Each scene shows the same named points in several views. A view is turned or mirrored, and shifted as a whole, has a little noise and may leave points out.
(in the rows, 100 means zero)

Scene 1
View 1
J174: [ 92  87  87  97  92 111 108 100  90 125 105  54  81 110  91  80  91  94
  80  50 102  87 134 122 121 116 110  74 100 134  85 104  96  73  88  83
 119 131 104  76 134 126  58 111 113  73  79 102  99 153  99  80  93]
J736: [104  93  81  98  96 111  81 118  77  84 121 112 114  91 112 119  89 105
  39  74 110 115  86 106 129 100 103  95 111 117  90 115 116 107  74 117
 132 117 102  95 113  83  88  83 110  71 127 118  84 111 118 117 122]
J81: [106  92  85  91 104 111  93 116  86  91 129 111 114  95  95 118  87 102
  48  82 110 105  99 104 137 101 106  90 119 122  93 107 107 100  76 106
 133 106  93 107 107  93  86  69 116  67 115 122  82 112 118 117 108]
J861: [120  62  87  80  65 112  59 122 105 101 108  58  63 103 123  96  95 127
  93  53  87 130  85 129 107 141  94 108  79 103  99 130 108 110  91 114
 111 141  98  72 144  90 102 102  84 109  92  97 121 157  85 111 104]
J48: [110  84  87  83  83 106  71 116  90  95 106  89  81  96 111 110  96 111
  63  78  90 125  96 107 118 115 102 115  92 113  84 118 101 113  74 122
 127 118  96  83 124  82  99  89  90  94 116 110  98 118 107 113 107]
J162: [106  90  93  90  86 115  98 119  93 110 114  97  91 100  91 108  89  96
  75  81  99  98 118 101 125 118 107  72 111 118  92 102  99  93  80  92
 134 104  93 114 113 105  81  76 113  81 106 113  86 117 101 102  94]
J411: [110  80  86  66  98 112  90 117 111 106 139  84  79 105  78 112  86 116
  79  93  96 111 113 104 138 114 108 108 107 122  94 112  87 100  85  98
 130  97  75  99 110  97 101  44 106  83  90 116  92 124 102 116  75]
J432: [101  94  87  79 107 109 101 113  93 101 134 102  98 101  78 114  87 100
  58  92 105  98 115  98 142 102 108  95 118 129  88 104  91  97  76  97
 135  94  84 107 104  99  87  54 113  69 106 120  80 109 115 111  86]
J671: [ 86 100  81  99 108 108 111  97  75 106 113  82 106 105  88  92  90  87
  50  62 110  90 126 112 133  94 114  83 114 140  77  99  99  77  78  93
 126 120 107  80 119 112  58 103 118  60 102 115  80 129 121  90 103]
J654: [104  95  88 118  79 113  81 120  65  89  97 112 118  89 128 111  97  97
  42  55 106 105  86 110 114 108  99  73 107 111  87 110 128 101  75 117
 131 131 120  97 124  86  74 119 110  76 135 113  87 116 115 107 139]
J117: [ 97  92  82  85  91 100  79 102  80  95  99  82  87  99 108 103  98 104
  47  71  92 120 105 107 121 103 107 124  92 121  71 116  98 107  67 123
 125 123  98  66 123  82  87 100  88  84 120 111  93 116 119 108 114]
J774: [118  82  91  76  73 107  63 125  96  96 104  98  81  96 113 119  93 116
  71  90  83 127  90  95 114 125  98 117  91 101  86 120 101 123  72 129
 131 108  88  98 117  71 109  76  86 103 126 110  98 103 101 122 107]
J144: [ 99  88  86  87  96 109  96 107  92 107 116  79  88 102  90  97  92 100
  69  68 101 102 116 111 129 110 108  92 105 127  84 108  96  89  82  97
 126 117  96  86 120 103  78  88 105  77  99 111  92 131 108  97  96]
J389: [ 92  98  84  88 107 110 108 104  85 108 121  89  98 103  82 103  90  93
  56  79 106  94 124 104 137  99 113  88 115 132  83 101  94  85  76  92
 131 107  93  94 110 108  70  76 116  65 100 116  82 123 117  99  94]
J85: [ 98  96  78  98 105 109  91 110  76  87 122 104 116  96 105 111  90 100
  36  68 113 107  97 112 135  93 106  98 114 127  87 111 113  95  74 113
 130 120 104  85 116  91  78  87 114  65 119 119  83 119 125 111 117]
View 2
J162: [ 78  88 100  90 112  94 121  87  99 108  94 107  81  80 110 122  88 115
  96 101 118 102  92 108  99  84 100  89 118  95 109 102 109 107 114  90
  74  99 103  84 111  91 111 102 102  96  95  76  69  91  90  92  88]
J411: [104 105 100 102 108 113 116  87 111  86 103 112  80  84 112 123 113 107
 107 123 109 112  93 100  76  87  81  94  99 103 132  84  90 112 100 101
  91  79 116  87 109  97 121  96 108 100 111  72  72 104  89 103  77]
J48: [ 79 105 103 109 115  93  99  90  93 105 101  96  95  89  85 110  70 105
 122 118 110 105  79 107  93 103  85  98 112  94 103 102 111 107  99  97
 104  81 109  93 105 100 105 104  84 122 111 120  83 117  79 110  81]
J736: [ 73 102  86 117 102  95 121  87  95 104  90  80  90  91  79 110  56 109
 106  99 127 112  99  96 104  88  99  82 117 102  94 105 113  86 113  99
  95  87 102  85 107 106 111  84  88 117  94 113  64 125  75  86 105]
J81: [ 85  97  84 109  97 103 132  85 102 100  91  87  84  87  89 116  73 113
  99 100 129 114 104  95  99  79 100  81 112 103 107 100 107  87 115  99
  88  90 109  82 105 103 117  82  98 108  92  90  59 113  78  86 105]
J654: [ 46  88  90 105 109  77 114  89  75 127  83  77  95  90  78 104  32 106
 101  90 129 101  90 107 121  92 106  79 127  97  72 122 124  95 121  91
  83 100  89  84 109 102 101  96  81 118  81 128  69 121  74  84 104]
J774: [ 81 114 106 122 112  92  90  83 103 110 103  90  96  84  83 108  79 113
 133 118 108  93  74 101  91 104  87 103 118  85 112  93 124 105  96  97
 104  79 114 112 106  95 102 100  77 120 138 116  76 112  80 104  79]
J85: [ 75  99  80 106 102  97 134  95  90 100  86  86  94  91  81 117  57 108
  98 102 126 122 103 101 104  84  97  82 108 104  93 112 107  90 114  97
  93  88 104  70 106 105 111  89  95 118  72 107  65 123  73  93 109]
J671: [ 70  82  87  80 106  98 142 109  80  96  86 117  99  87  94 137  67 113
  83  98 120 127 102 117 105  78  98  87 102  99  93 119 101  99 118  88
  79  99 107  48 111  91 112 111 108 112  44  86  72 105  79 108 106]
J432: [ 97  97  88 100  99 110 137  88 110  90  95 105  84  83 100 130  97 120
  97 105 121 115 103  96  89  72  96  87 106  97 124  92 102  92 112  96
  83  90 118  78 109  94 117  93 105 105  94  69  60  96  84  92  98]
J174: [ 66  73 109  61 126  91 121 113  70 106  93 134  90  84 116 133  78  95
  83 110 104 120  82 133 100  94  89  91 102 104  91 120  88 134 107  87
  72  99  91  49 116  88 108 131 117 103  44  85  93 100  89 121  78]
J389: [ 82  88  87  87 105 102 138  99  97  92  92 115  92  82  99 135  85 114
  90 104 117 121 101 111  96  77  97  87 105  98 109 106 101  99 114  92
  81  95 111  62 107  92 114 104 107 109  68  76  66  99  83 102  99]
J144: [ 77  92  99  88 114  97 122 100  89 100  95 115  92  85 102 126  80 106
  99 112 110 116  90 115  94  90  90  92 104 100 103 109  98 112 106  93
  85  91 107  68 108  94 111 110 107 111  77  91  80 107  83 110  87]
J861: [ 70 100 126  94 136  88  75  98  74 116 103 107  86  91 111  98  72  76
 119 131  92 103  65 118  85 121  75  96 105 111  94 107  91 147  90 101
 104  73  89  90 113 102 104 117  99 109 102 129 108 133  92 123  47]
View 3
J654: [ 77 110  88  94  93 109  93 120 111  95  62 117 127  92  67 114 117 111
 119 116 102  66  79  94  69 113  90  94  98 115  92  79  96 123  92 109
  93 100 106 145 115 129  86  90 124  93  97  82  96  69 125  97 109]
J48: [ 73  90 117  80 119  98  87 132  73 123  70  94 109  92  84 114 100  99
 104 117 111 100 107  86 115 100  86  94 112  96  80  99 107  91 111  86
  93  85 127 126 116  98 122  94 114 117 106  97  93  97 130 100 112]
J144: [ 85  89  99  92 119 108  91 108  88 121  90 114 102 109  96 107  96 101
  89 108 128 101 108  68 120 113  91  86 113 100  88 104  99 109 103 112
 111 100 110 114 105  96  96  98 106 131 121 105 113  96 116 108 101]
J411: [ 92  81 108  97 128 109  83 116  82 143 105  95  96 117 107 113  93  80
  83 113 115 124 112  72 148 104  94  87 125  94  88 112 100 102 103  68
 111  84 122 104  89  90 104 118 111 142 127 103 108 113 128  86 107]
J774: [ 76  87 120  81 116  87  82 143  70 135  77  85 119  92  89 113  95  91
 110 118  93  96  99  91 118  92  88  99 112  98  76 102 109  88 118  64
  81  79 133 123 112  96 134  99 113 113 101  88  83 104 144  95 118]
J85: [ 86 101 103  95 113 127  88 114 107 103  72 111 109 106  78 123 120  98
 101 117 120  95  95  80 100 115  95  91 101 100  91  92 101 114  88  95
  98  89 109 126 109 118  81  97 129 112 105  96 111  86 130  85 104]
J81: [ 98  98 103 103 113 122  83 113 108 119  88 102 112 113  91 121 114  89
  98 116 107  97  90  79 113 109  99  92 109 103  91 100  99 119  91  78
  98  87 109 118  98 115  78 108 128 118 112  92 109  98 135  76 111]
J736: [ 86 101 105  95 109 117  86 124 101 109  71 102 116 102  77 124 118  94
 108 118 106  93  90  89 101 110  94  92 104 104  88  88 102 109  93  81
  90  85 117 129 107 119  89  99 131 107 103  89 101  88 137  79 112]
J432: [108  88 101 107 120 122  81 109 105 131 105 107 107 120 107 121 107  88
  87 116 113 104  97  67 128 110 104  89 113  98  90 116 104 119  97  79
 101  86 105 100  95 104  83 112 119 132 123  98 118 110 136  80 105]
J861: [ 40  91 109  67 119  72  93 130  42 127  67  89  98  90  81  96  75  98
 102 110 111 116 127  97 120  94  62  85 129 103  84  73  89  77 111 104
 117 100 146 142 106  81 139  97  94 126 111  97  78  83 104 131 110]
J162: [ 95  90  90 105 109 100  87 111 100 136 105 112 112 112 107 103  92  96
  95 112 103  90  90  72 110 107  96  89 117 110  90 112  95 118 105  93
 105  98 106 109  95  97  95 109 107 129 123  94 107 100 126 101 106]
J117: [ 76  89 118  76 122 111  89 128  83 107  63 108 108  89  79 120 110 109
 101 115 128  97 107  75 112 109  93  93  99  92  76 101 115  93 113 104
  86  87 118 125 128 104 115  81 121 115 104 100 103  96 133 100 106]
J174: [ 76  89  83  88 116 100  96  94  87 114  91 130  95 111 100  95  82 118
  84 101 142  99 115  62 108 118  85  79 116 103  92 101  92 113 103 150
 131 119 101 119 104  87  92  90  94 139 131 112 118  86  91 134  94]
J671: [ 93  93  89  98 117 125  93 100 110 101  88 130 104 109  91 116 109 114
  87 109 140  89 101  60 101 125  99  85 100 103  91 106 101 123  95 132
 110 104  91 114 112 107  74  89 115 128 122 105 126  91 115 104  95]
View 4
J117: [106 110  78  81  87 107  98 127  82 105 116 107  72 121  97  94 107  86
 108  91 125  80  56 116  53  90  89 112  93 108 100  74 127  76  91 106
 109  88 110  97  93  91 126  75 112 102 110 124 109 107  86 101  84]
J48: [112 110  70  87  81 101  97 133  93 117 104 114  83 122  98  99 103 105
 104 104 118  82  69 108  54  93  88 107  87  95  97  81 117  90  93 110
 113 101 112  98  99  99 121  77 103  90 105 113 107 108  87 105  92]
J671: [112  95 102  77  90 116 106  76  70  89 140  87  85  89  98  86 107  79
 119  69 110 101  63 113  93 105  94 107 109 128  89  79 136  86  91  92
  78  86 129  84  70  81 104  85 101 114  97 135  90 115  91  94  89]
J162: [130 104  88  91  95 113 108  98  79 113 112  94  92  96  91 105 108 113
 113  89  99 100  81 104  94 108  91  92  94 103  86  87 129 107  91 103
  87 107 124  93  88  84  83  89 105  89  81 112  90 112  88  96 100]
J774: [119 116  65  87  88 102  99 151  93 124  87 119  83 132  89 109 103 121
  98 117 114  82  74 108  48  97  86  99  80  84  97  82 111  97  92 113
 119 109 105 102 110 100 110  79 117  77  98 102 114  99  82 105  95]
J654: [100  98  89  99  71  95 110 117  84 102 129 108  77  91  86  97  89 112
 102 104 124 132  63 130  78 115 110 130  98 119 114  91 120 100  94  90
 124  67 130  66  92  88 116  54 113  95 105 119 116 105  73  90 103]
J389: [123  99  94  73 100 119 109  78  71  94 132  88  91  95  99  92 109  84
 118  73 101  88  70 106  92 103  91  99 104 118  83  80 136  93  92  96
  73 101 123  94  75  85  96  90  99 106  93 124  85 114  93  97  90]
J411: [137 108  72  64  98 119 102 100  91 112 103 103 105 119 107  96 111 107
 115  93  89  58  87  92  74 100  90  81  95  88  72  84 120 107  91 106
  73 139 111 107  93 102  92  98 100  93  88 103  93 107 100 109  91]
J174: [110  95  89 102  79  95  94  72  82 114 140  88  87  72 102  94 114  85
 122  67 119 102  75 102  96  88  74  95  95 119  79  77 138  74 106  96
  74  98 138 104  66  84 115  90  63 103  86 142  75 146 110  96  95]
J736: [108 100  81  73  77 106 110 114  92  97 123 114  92 111  97  90  89 109
 104 108 107 102  65 123  67 116 117 124 104 110 101  95 115 109  90  93
 111  89 121  67 100  96 112  59 119 100 112 109 120  92  77  98  94]
J432: [134 105  90  60 106 130 111  93  75  97 114  96  98 111 101  94 105 101
 115  87  85  76  78 102  87 114 102  91 103 103  82  87 126 113  83 102
  75 119 112  94  89  90  81  91 119  98  92 105  97  97  86 101  93]
J861: [104 110  52 112  51  68  83 130 118 144 108 121  94 104 106 100 106 117
 104 110 131  84  78 101  48  74  72 102  74  85  85  84 113  75 109 108
 111 116 126 112 100 109 145  79  57  79  96 120 101 139 109 107  94]
J144: [116 101  83  83  89 108  99  93  84 108 124  98  90  98 100  94 109  94
 116  82 109  88  72 104  81  97  86  97  97 109  82  80 129  89  95 102
  85 103 123  99  83  89 107  87  92  99  92 123  91 119  97 102  93]
J85: [110  99  89  70  84 113 108  99  83  90 130 104  90 107  99  83  92  95
 110  93 106  95  63 122  76 112 111 120 108 115  98  90 121 102  91  93
  97  91 120  72  89  92 110  67 117 108 110 115 110  99  80  99  90]
View 5
J671: [ 81 107  95  80  98 115 130  69 111  89 113  80 103  96  97 105 101 123
  90  83 106  87 109  74  81 116  90  82  93  72  77  72  91 114  95  94
  97 129 111 100 122 101  71 116  85 137 115 115 116 100 103 107 102]
J144: [ 88 109  99  84  93  99 119  77  99  84 105  93 100 106 101 100 102 115
 105  98 109  95 115  80  86 101  89  75  93  83  75  86  89  95 105 103
 100 110  87 101 107  98  87 104  93 127 105 105  94 101 105 101  91]
J174: [ 84 108 101  67  97 126 120  55 106  62  88  97  91 114 106  88  99 118
 116  89 121  87 121  69 100 132  93  85  91  83  88  80  72 107  96 103
 108 134  84 110 116  94  66 108  90 132 119  97  98 100 107  96  81]
J736: [ 92  99 100 100  81  66 133  87  81 128 115  92 106  85  87 112 111 110
  80  88  98  98 108 101  83  86  70  74 110  86  72  89 119 102 114  92
  87  96 105  81 111 104  92 113  95 134  86 106 105  96 108 104 111]
J81: [ 94 106  99  84  91  84 127  88  96 119 133  87 115  87  89 113 110 117
  80  83  94  98 110  89  86  80  90  73  90  83  64  81 111  97 109  89
  87 101 109  86 115  91  94 106 101 140  91 112  96  95 100 109 108]
J48: [ 90 100 100 107  77  57 127  88  77 102  92  96  89 103  99 100 104 105
 113 112 110  94 109  96  79  89  65  68 115  86  73 104 102  89 114 109
  94  84  78  95  89 111  95 107  94 115  86  98  93 101 115  99  95]
J162: [ 95 121 117  73  89  95 114  75 105 100 124  94 107  97  94 109  96 111
  91  99  97  93 120  96  98  99  91  79  89  89  66  85  90  88 108  99
 104  97  92  94  98  95  90 100  98 116  96  95  98 105  89 110  88]
J117: [ 78  92  94 117  79  69 137  85  83  97  89  85  89  98 101 100 103 114
 108 110 109  95 100  86  66  97  64  68 118  73  78  96 104 103 105 108
  91  99  89  97 100 120  89 115  81 119  96 115 110 102 119 102 104]
J861: [ 96  92 100  94  79  57 120  71  58  82  56 123  75 120 108  79 112  93
 144 108 131  95 127  93 103 108  61  76 121 101  92 115  89  83 123 117
 101  94  45  97  88  97  89 101 105 121  87  78  64  99 125  84  76]
J389: [ 86 114  99  79  98 107 122  81 110  90 127  82 109  99  96 108  98 120
  91  93  99  92 110  77  83  95  97  75  86  76  66  76  92  99  98  96
  98 111 102  99 114  95  86 105  92 132 106 114 100 102  97 111  97]
J774: [ 92 107 111 112  73  44 121  93  75 111 100  99  93 102  98 105 102 103
 105 124 102 100 112 110  81  76  62  65 117  90  68 109 105  79 119 111
  94  66  72  89  76 114 108 101  95 100  78  93  91 104 108 102  91]
J432: [ 95 120 103  79  95  89 117  96 102 110 144  86 117  94  92 117 104 121
  80  97  87  97 113  89  83  70 100  70  81  81  54  81 104  86 104  95
  93  90 104  91 103  89 104 100  98 126  91 113  93 102  90 114  99]
J411: [ 96 118  93  80  98  84 109 101  93  86 128  94 108 114 103 102 104 118
 112 110 100 101 119  79  85  63 104  62  78  84  56  91  94  71 105 109
  94  84  76 102  92  85 114  90 102 123  92 108  67 105 101 109  86]

In a view up to two points have been moved. Name them for each view, in the order of its rows, or write none.
view 1 => none
view 2 => J861
view 3 => J654
view 4 => J389, J736
view 5 => J81, J432
